The views of a scene show one set of named points, each view turned or mirrored, and shifted as a whole, with a little noise and some points left out.

Scene 1
View 1
Q_122: .04, .15, .23, -.09, -.06, .01, .09, .00, .12, .04, .14, .11, .00, .15, .16, .10, -.14, -.09, .04, -.06, .13, .12
Q_822: -.24, .14, .03, -.03, .11, .04, .15, .00, .29, .03, .13, .31, -.16, .08, .30, .05, .09, .17, .33, -.13, -.02, .22
Q_719: -.04, -.06, .34, .13, -.03, -.03, -.01, -.11, .21, .03, .01, .23, -.02, .23, -.04, .01, -.06, -.06, -.22, -.01, .10, -.03
Q_891: .03, .26, .14, -.18, -.04, .04, .14, .03, .11, .03, .21, .11, -.04, .09, .28, .13, -.12, -.04, .23, -.08, .10, .21
Q_316: -.12, .06, .17, .01, -.02, -.10, .05, .03, .18, .15, .05, .10, -.01, .16, .13, .10, -.07, .01, -.01, -.16, .15, .22
Q_477: -.28, .05, .08, .05, .07, -.08, .09, .02, .28, .15, .03, .21, -.09, .12, .20, .07, .05, .15, .13, -.21, .08, .28
Q_799: -.36, -.07, .09, .17, .08, -.16, .04, .01, .32, .20, -.05, .21, -.08, .17, .11, .05, .08, .18, -.01, -.24, .10, .27
Q_149: .17, .25, .24, -.21, -.15, -.05, .09, .09, -.02, .11, .20, -.08, .08, .13, .19, .19, -.28, -.19, .03, -.11, .23, .23
Q_557: -.32, .03, .05, .08, .15, .04, .13, -.07, .37, .01, .06, .41, -.20, .11, .23, -.01, .17, .22, .25, -.11, -.07, .15
Q_895: -.01, .18, .17, -.11, -.07, -.08, .10, .08, .09, .15, .13, .01, .02, .12, .20, .16, -.16, -.06, .08, -.17, .19, .28
Q_437: .24, .10, .43, -.04, -.11, .08, .02, -.11, .05, -.08, .14, .16, .03, .22, -.01, .05, -.21, -.24, -.19, .12, .13, -.12
Q_432: -.37, .16, -.10, -.06, .11, -.09, .18, .12, .29, .20, .10, .17, -.12, .03, .40, .13, .08, .25, .42, -.32, .05, .48
Q_367: -.36, .11, -.06, -.02, .06, -.17, .14, .15, .25, .27, .05, .09, -.07, .07, .31, .15, .02, .20, .28, -.37, .13, .50
Q_493: -.02, .39, -.01, -.30, -.03, -.01, .21, .16, .07, .13, .26, .00, -.03, .02, .44, .22, -.15, .01, .46, -.22, .14, .44
Q_231: -.20, -.04, .18, .12, -.01, -.15, .03, .02, .23, .19, -.02, .13, -.01, .18, .06, .08, -.03, .05, -.11, -.20, .16, .22
Q_755: -.21, .36, -.14, -.27, .03, -.07, .23, .21, .15, .21, .22, .01, -.07, -.03, .52, .23, -.05, .15, .58, -.34, .12, .59
Q_856: .07, .17, .25, -.11, -.11, -.07, .06, .05, .05, .12, .14, -.01, .06, .15, .14, .16, -.22, -.14, -.03, -.11, .21, .20
Q_220: -.19, -.08, .23, .16, -.01, -.16, .00, -.01, .22, .19, -.04, .14, .00, .20, .00, .06, -.05, .03, -.20, -.18, .18, .18
Q_406: -.28, .21, -.07, -.12, .06, -.09, .18, .14, .23, .20, .13, .10, -.09, .04, .39, .16, .01, .18, .40, -.31, .09, .48
Q_857: -.05, .13, .18, -.04, .00, .03, .10, -.03, .18, .02, .13, .21, -.07, .14, .18, .07, -.05, .00, .11, -.05, .06, .12
Q_458: -.15, -.16, .34, .26, .04, -.03, -.02, -.17, .31, .01, -.06, .35, -.08, .26, -.10, -.06, .04, .02, -.28, .01, .04, -.10
Q_461: .01, .06, .29, .00, -.07, -.06, .03, -.02, .12, .09, .08, .10, .02, .19, .05, .09, -.15, -.10, -.13, -.06, .17, .09
View 2
Q_895: -.04, .05, .05, .00, -.14, -.22, -.21, .05, -.09, .07, .11, .05, .00, .17, .02, .01, .01, .05, .10, .08, -.04, -.07
Q_477: .01, .25, -.06, .07, .00, -.12, -.01, -.05, -.02, .17, .11, -.16, -.07, .23, .03, .01, .08, .01, -.14, .07, -.07, -.02
Q_367: -.06, .31, .05, .10, .05, -.05, -.14, -.21, .13, .09, .18, -.16, -.18, .09, .07, .06, .25, -.01, -.19, -.05, -.03, -.06
Q_231: -.03, .15, -.15, .09, -.04, -.29, -.01, .07, -.07, .21, .09, -.10, .02, .29, -.08, -.11, .03, -.03, -.02, .14, -.19, .00
Q_856: -.04, -.04, .03, -.01, -.19, -.31, -.22, .15, -.14, .07, .10, .10, .06, .21, -.01, -.03, -.07, .05, .19, .12, -.07, -.06
Q_857: .07, .13, -.03, -.04, -.11, -.14, .00, .10, -.19, .16, .04, -.02, .01, .32, .10, .06, -.12, .09, -.04, .17, .00, -.02
Q_755: -.01, .26, .33, -.05, -.07, .13, -.33, -.26, .11, -.06, .18, .00, -.25, -.03, .27, .27, .19, .13, -.14, -.11, .23, -.12
Q_493: -.01, .12, .30, -.09, -.16, .01, -.34, -.11, -.01, -.06, .15, .10, -.14, .02, .23, .22, .06, .14, .01, -.04, .18, -.12
Q_437: .07, -.11, -.11, -.08, -.27, -.37, -.02, .37, -.38, .18, -.03, .13, .21, .43, -.01, -.05, -.35, .10, .22, .32, -.09, -.01
Q_149: -.06, -.10, .13, -.05, -.25, -.29, -.33, .15, -.15, .00, .11, .18, .06, .16, .02, .01, -.08, .08, .25, .10, -.01, -.08
Q_220: -.04, .14, -.22, .13, -.02, -.35, .03, .10, -.08, .24, .09, -.13, .05, .33, -.14, -.16, .02, -.07, -.01, .17, -.25, .01
Q_557: .14, .38, -.11, -.01, .04, .03, .21, -.05, -.12, .26, .02, -.23, -.10, .37, .16, .12, -.05, .09, -.33, .17, .02, .02
Q_316: -.01, .14, -.08, .07, -.06, -.23, -.05, .04, -.07, .17, .09, -.08, -.01, .26, -.02, -.05, .03, .00, -.03, .12, -.12, -.02
Q_461: .00, .01, -.10, .02, -.14, -.34, -.06, .19, -.20, .17, .05, .01, .11, .32, -.05, -.08, -.11, .02, .11, .19, -.15, -.02
Q_822: .12, .31, .00, -.03, -.02, .04, .07, -.07, -.09, .17, .05, -.15, -.12, .28, .19, .16, -.03, .11, -.25, .11, .08, -.02
Q_458: .10, .16, -.37, .07, -.02, -.35, .29, .24, -.26, .37, -.03, -.18, .13, .54, -.10, -.16, -.19, -.01, -.09, .33, -.25, .08
Q_799: -.01, .29, -.20, .14, .07, -.20, .09, -.04, .00, .26, .09, -.24, -.06, .31, -.06, -.08, .12, -.06, -.19, .11, -.18, .02
Q_406: -.01, .30, .15, .02, .00, .03, -.17, -.20, .08, .06, .16, -.11, -.20, .08, .17, .15, .18, .06, -.19, -.05, .08, -.07
Q_122: .03, .04, .00, -.04, -.18, -.22, -.10, .14, -.19, .12, .06, .05, .05, .28, .05, .02, -.14, .08, .08, .17, -.02, -.04
Q_432: .01, .37, .09, .04, .05, .07, -.09, -.24, .10, .10, .15, -.19, -.22, .11, .16, .15, .21, .05, -.28, -.04, .07, -.05
View 3
Q_719: .06, -.01, .43, -.11, -.09, .08, .11, .02, -.03, -.10, .01, .13, .17, .01, -.17, -.22, -.24, .13, .01, -.16, -.16, -.06
Q_432: .22, .12, -.33, .06, -.26, .30, -.03, .06, -.13, .33, -.14, .18, -.11, -.05, .01, .39, -.04, -.23, .07, -.04, -.10, -.09
Q_367: .25, .06, -.28, .16, -.20, .24, .08, .00, -.11, .24, -.10, .12, -.04, .01, -.02, .38, -.10, -.21, .09, .03, -.08, -.07
Q_755: .39, -.02, -.46, .13, -.11, .44, -.15, .22, -.08, .35, -.15, .17, -.18, .00, .07, .53, .14, -.06, .18, .00, .04, .04
Q_799: .09, .11, .03, .04, -.24, .09, .19, -.11, -.11, .10, -.06, .12, .09, -.01, -.12, .08, -.28, -.20, .00, -.04, -.20, -.13
Q_895: .30, -.12, .05, .07, .02, .25, .00, .15, .00, .02, -.03, .10, .05, .07, -.08, .14, -.04, .16, .15, -.03, -.01, .06
Q_856: .30, -.17, .18, .06, .08, .23, .02, .18, .03, -.06, .00, .07, .10, .10, -.11, .06, -.05, .26, .16, -.04, .01, .09
Q_122: .21, -.09, .21, -.05, -.01, .24, -.05, .18, -.01, .00, -.03, .13, .06, .03, -.09, .00, -.05, .21, .10, -.13, -.04, .05
Q_437: .15, -.15, .55, -.18, .07, .17, -.05, .22, .04, -.18, .04, .14, .16, .03, -.16, -.28, -.09, .43, .09, -.22, -.05, .08
Q_406: .28, .04, -.31, .08, -.18, .32, -.05, .11, -.10, .28, -.12, .16, -.10, -.02, .00, .39, .00, -.14, .11, -.02, -.04, -.04
Q_822: .11, .13, -.05, -.14, -.26, .29, -.11, .11, -.12, .26, -.13, .25, -.10, -.10, -.01, .14, -.05, -.09, .02, -.20, -.14, -.08
Q_477: .16, .06, -.02, .02, -.19, .19, .07, .01, -.09, .14, -.07, .14, .03, -.01, -.07, .15, -.16, -.11, .05, -.06, -.12, -.08
Q_857: .15, .00, .17, -.12, -.11, .24, -.06, .15, -.05, .07, -.05, .18, .02, -.03, -.07, .00, -.06, .12, .06, -.18, -.09, -.01
Q_220: .13, -.01, .23, .07, -.10, .05, .22, -.08, -.04, -.06, .00, .07, .18, .06, -.17, -.03, -.29, -.02, .04, -.02, -.15, -.07
Q_316: .19, -.04, .12, .04, -.07, .16, .09, .05, -.03, .01, -.03, .10, .09, .04, -.11, .06, -.16, .05, .08, -.05, -.09, -.02
Q_458: -.02, .08, .47, -.14, -.18, .02, .16, -.06, -.07, -.09, .01, .15, .19, -.03, -.19, -.28, -.34, .03, -.05, -.19, -.24, -.12
Q_891: .26, -.07, .05, -.06, -.03, .33, -.15, .26, -.02, .10, -.06, .18, -.04, .00, -.03, .12, .05, .19, .13, -.15, .00, .06
Q_231: .16, -.01, .16, .06, -.09, .11, .16, -.02, -.05, -.02, -.02, .09, .13, .05, -.14, .02, -.23, -.01, .06, -.03, -.12, -.06
Q_461: .18, -.10, .30, -.01, .00, .15, .07, .10, .01, -.09, .01, .10, .14, .06, -.14, -.08, -.15, .21, .09, -.09, -.07, .02
View 4
Q_857: .02, -.30, .05, -.02, .02, -.09, .10, -.34, -.12, -.02, .02, .04, -.04, -.17, -.18, -.15, -.20, .05, .10, -.07, -.11, -.02
Q_856: .06, -.30, .05, -.40, .09, -.22, -.02, -.31, .04, -.08, -.05, .00, -.07, -.08, -.30, -.06, -.15, -.03, .17, -.07, -.27, .03
Q_316: -.02, -.29, .14, -.16, .08, -.11, .12, -.29, -.02, -.16, .01, -.02, -.08, -.19, -.22, -.15, -.03, .08, .14, -.02, -.18, .02
Q_822: .00, -.25, .07, .20, -.05, -.12, .03, -.44, -.18, -.19, .25, .10, .01, -.13, -.07, -.26, -.12, .22, .10, .03, .01, -.19
Q_458: -.08, -.36, .16, .12, .07, .16, .48, -.13, -.16, .11, -.20, -.07, -.10, -.45, -.20, -.18, -.16, -.02, .02, -.13, -.10, .16
Q_493: .10, -.22, -.01, -.27, -.01, -.40, -.33, -.55, .01, -.31, .31, .14, .01, .15, -.17, -.13, -.12, .18, .22, .06, -.14, -.24
Q_231: -.07, -.30, .19, -.14, .09, -.05, .22, -.23, -.01, -.18, -.03, -.06, -.09, -.26, -.21, -.17, .02, .06, .13, -.03, -.19, .06
Q_432: -.05, -.20, .16, .09, -.02, -.21, -.07, -.47, -.06, -.48, .39, .07, -.01, -.05, -.05, -.29, .13, .33, .17, .14, -.03, -.25
Q_719: -.02, -.34, .11, -.07, .08, .04, .33, -.18, -.09, .08, -.18, -.04, -.09, -.34, -.25, -.13, -.19, -.05, .06, -.14, -.17, .14
Q_122: .06, -.30, .02, -.21, .04, -.17, .02, -.34, -.05, -.01, -.02, .04, -.05, -.11, -.25, -.10, -.22, .00, .13, -.08, -.18, .00
Q_755: .04, -.18, .07, -.15, -.03, -.40, -.35, -.59, .01, -.51, .47, .13, .01, .15, -.10, -.21, .05, .32, .24, .16, -.09, -.33
Q_895: .04, -.28, .07, -.31, .07, -.22, -.05, -.36, .02, -.17, .06, .02, -.06, -.06, -.25, -.10, -.09, .05, .17, -.02, -.23, -.03
Q_406: -.02, -.21, .13, -.03, .00, -.26, -.13, -.48, -.03, -.44, .36, .09, -.02, .00, -.10, -.24, .08, .28, .19, .12, -.07, -.23
Q_799: -.13, -.27, .26, .11, .06, .03, .29, -.24, -.08, -.29, .08, -.06, -.08, -.32, -.12, -.26, .12, .19, .11, .04, -.08, .00
Q_220: -.10, -.31, .22, -.14, .11, .00, .30, -.18, .00, -.16, -.08, -.09, -.11, -.31, -.23, -.16, .05, .05, .11, -.03, -.21, .11
Q_891: .09, -.28, -.02, -.18, .00, -.25, -.12, -.45, -.06, -.08, .13, .09, -.01, .00, -.20, -.11, -.24, .07, .15, -.03, -.13, -.11
Q_149: .11, -.29, .00, -.50, .09, -.30, -.13, -.36, .07, -.07, -.03, .02, -.06, .01, -.32, -.02, -.20, -.05, .19, -.07, -.31, .01
Q_437: .11, -.36, -.05, -.27, .07, -.08, .15, -.24, -.09, .28, -.26, .02, -.07, -.20, -.33, -.02, -.43, -.19, .07, -.22, -.24, .14
Q_557: -.05, -.28, .11, .33, -.05, -.01, .19, -.39, -.23, -.15, .21, .08, .00, -.24, -.04, -.29, -.11, .22, .06, .01, .06, -.15
Q_461: .01, -.32, .08, -.25, .09, -.09, .15, -.25, -.02, .00, -.12, -.02, -.08, -.20, -.28, -.09, -.17, -.04, .12, -.10, -.23, .09
View 5
Q_406: .01, .00, .08, .31, -.08, .09, .02, -.44, -.01, .03, -.32, -.15, -.13, -.17, .31, -.12, -.33, -.23, .21, -.11, -.26, -.26
Q_895: .24, -.04, .07, .01, .12, .01, .06, -.19, -.04, -.05, -.10, -.16, -.07, -.07, .10, -.25, -.09, -.15, .06, -.20, -.13, -.35
Q_891: .27, .07, .14, .05, .03, -.03, .10, -.21, -.12, .02, -.04, -.08, -.16, .00, .11, -.27, -.14, -.12, .20, -.23, -.27, -.22
Q_367: -.02, -.10, -.01, .31, -.01, .11, .01, -.43, .01, -.05, -.40, -.19, -.03, -.20, .34, -.06, -.32, -.20, .13, -.10, -.16, -.30
Q_122: .33, -.04, .06, -.01, .14, -.05, .10, -.11, -.15, -.07, -.04, -.11, -.07, .04, .08, -.23, -.08, -.02, .12, -.27, -.16, -.22
Q_231: .23, -.21, -.11, .08, .21, -.02, .07, -.14, -.12, -.22, -.23, -.17, .09, -.05, .19, -.09, -.11, .05, .03, -.25, -.01, -.24
Q_149: .34, .01, .16, -.13, .16, .00, .08, -.12, -.02, .00, .05, -.15, -.11, -.03, -.02, -.36, .01, -.21, .02, -.21, -.14, -.43
Q_493: .13, .14, .25, .14, -.08, .08, .05, -.38, .02, .16, -.10, -.13, -.25, -.13, .15, -.31, -.22, -.35, .21, -.11, -.35, -.35
Q_857: .27, -.04, .02, .08, .09, -.06, .12, -.15, -.20, -.10, -.10, -.09, -.06, .04, .14, -.18, -.13, .04, .19, -.28, -.19, -.11
Q_437: .53, -.07, .03, -.21, .27, -.17, .17, .11, -.26, -.17, .13, -.07, -.02, .18, -.06, -.30, .09, .15, .09, -.39, -.10, -.15
Q_822: .12, -.01, .00, .30, -.06, -.02, .10, -.32, -.20, -.06, -.25, -.07, -.11, -.02, .29, -.08, -.30, .03, .31, -.24, -.30, -.01
Q_432: -.04, -.04, .03, .39, -.10, .09, .02, -.47, -.04, -.01, -.39, -.15, -.11, -.18, .37, -.05, -.38, -.17, .25, -.11, -.27, -.19
Q_477: .12, -.14, -.07, .22, .07, .01, .06, -.27, -.12, -.14, -.30, -.15, .01, -.09, .28, -.07, -.23, -.02, .14, -.21, -.13, -.18
Q_458: .36, -.29, -.25, .06, .29, -.16, .15, .03, -.34, -.38, -.20, -.10, .17, .13, .18, .00, -.08, .38, .10, -.39, .02, .03
Q_220: .24, -.27, -.17, .06, .26, -.03, .08, -.11, -.13, -.28, -.25, -.18, .14, -.04, .19, -.07, -.10, .10, -.01, -.26, .05, -.24
Q_755: -.02, .12, .23, .30, -.17, .14, .01, -.52, .08, .17, -.26, -.15, -.24, -.23, .28, -.22, -.35, -.41, .24, -.05, -.37, -.35
Q_719: .38, -.21, -.14, -.02, .28, -.12, .13, .01, -.26, -.28, -.11, -.12, .10, .10, .11, -.11, -.03, .23, .08, -.35, -.01, -.10
Q_461: .35, -.14, -.03, -.05, .23, -.07, .11, -.05, -.15, -.18, -.06, -.14, .03, .04, .07, -.20, -.01, .04, .03, -.29, -.05, -.25
Q_799: .10, -.25, -.18, .24, .14, .00, .06, -.24, -.14, -.25, -.39, -.17, .11, -.09, .32, .02, -.23, .09, .08, -.22, -.02, -.15
Q_316: .23, -.14, -.05, .07, .16, -.01, .07, -.17, -.10, -.15, -.19, -.15, .02, -.04, .16, -.14, -.12, -.01, .06, -.23, -.07, -.25
Q_557: .13, -.09, -.09, .35, -.03, -.06, .11, -.28, -.28, -.15, -.32, -.05, -.04, .02, .34, .01, -.32, .17, .33, -.27, -.26, .10

Which points are out of place in each view (at most two, in the order of its rows)? Write - if all are in place.
view 1 => Q_477, Q_231
view 2 => Q_755, Q_316
view 3 => Q_458
view 4 => Q_857, Q_799
view 5 => -
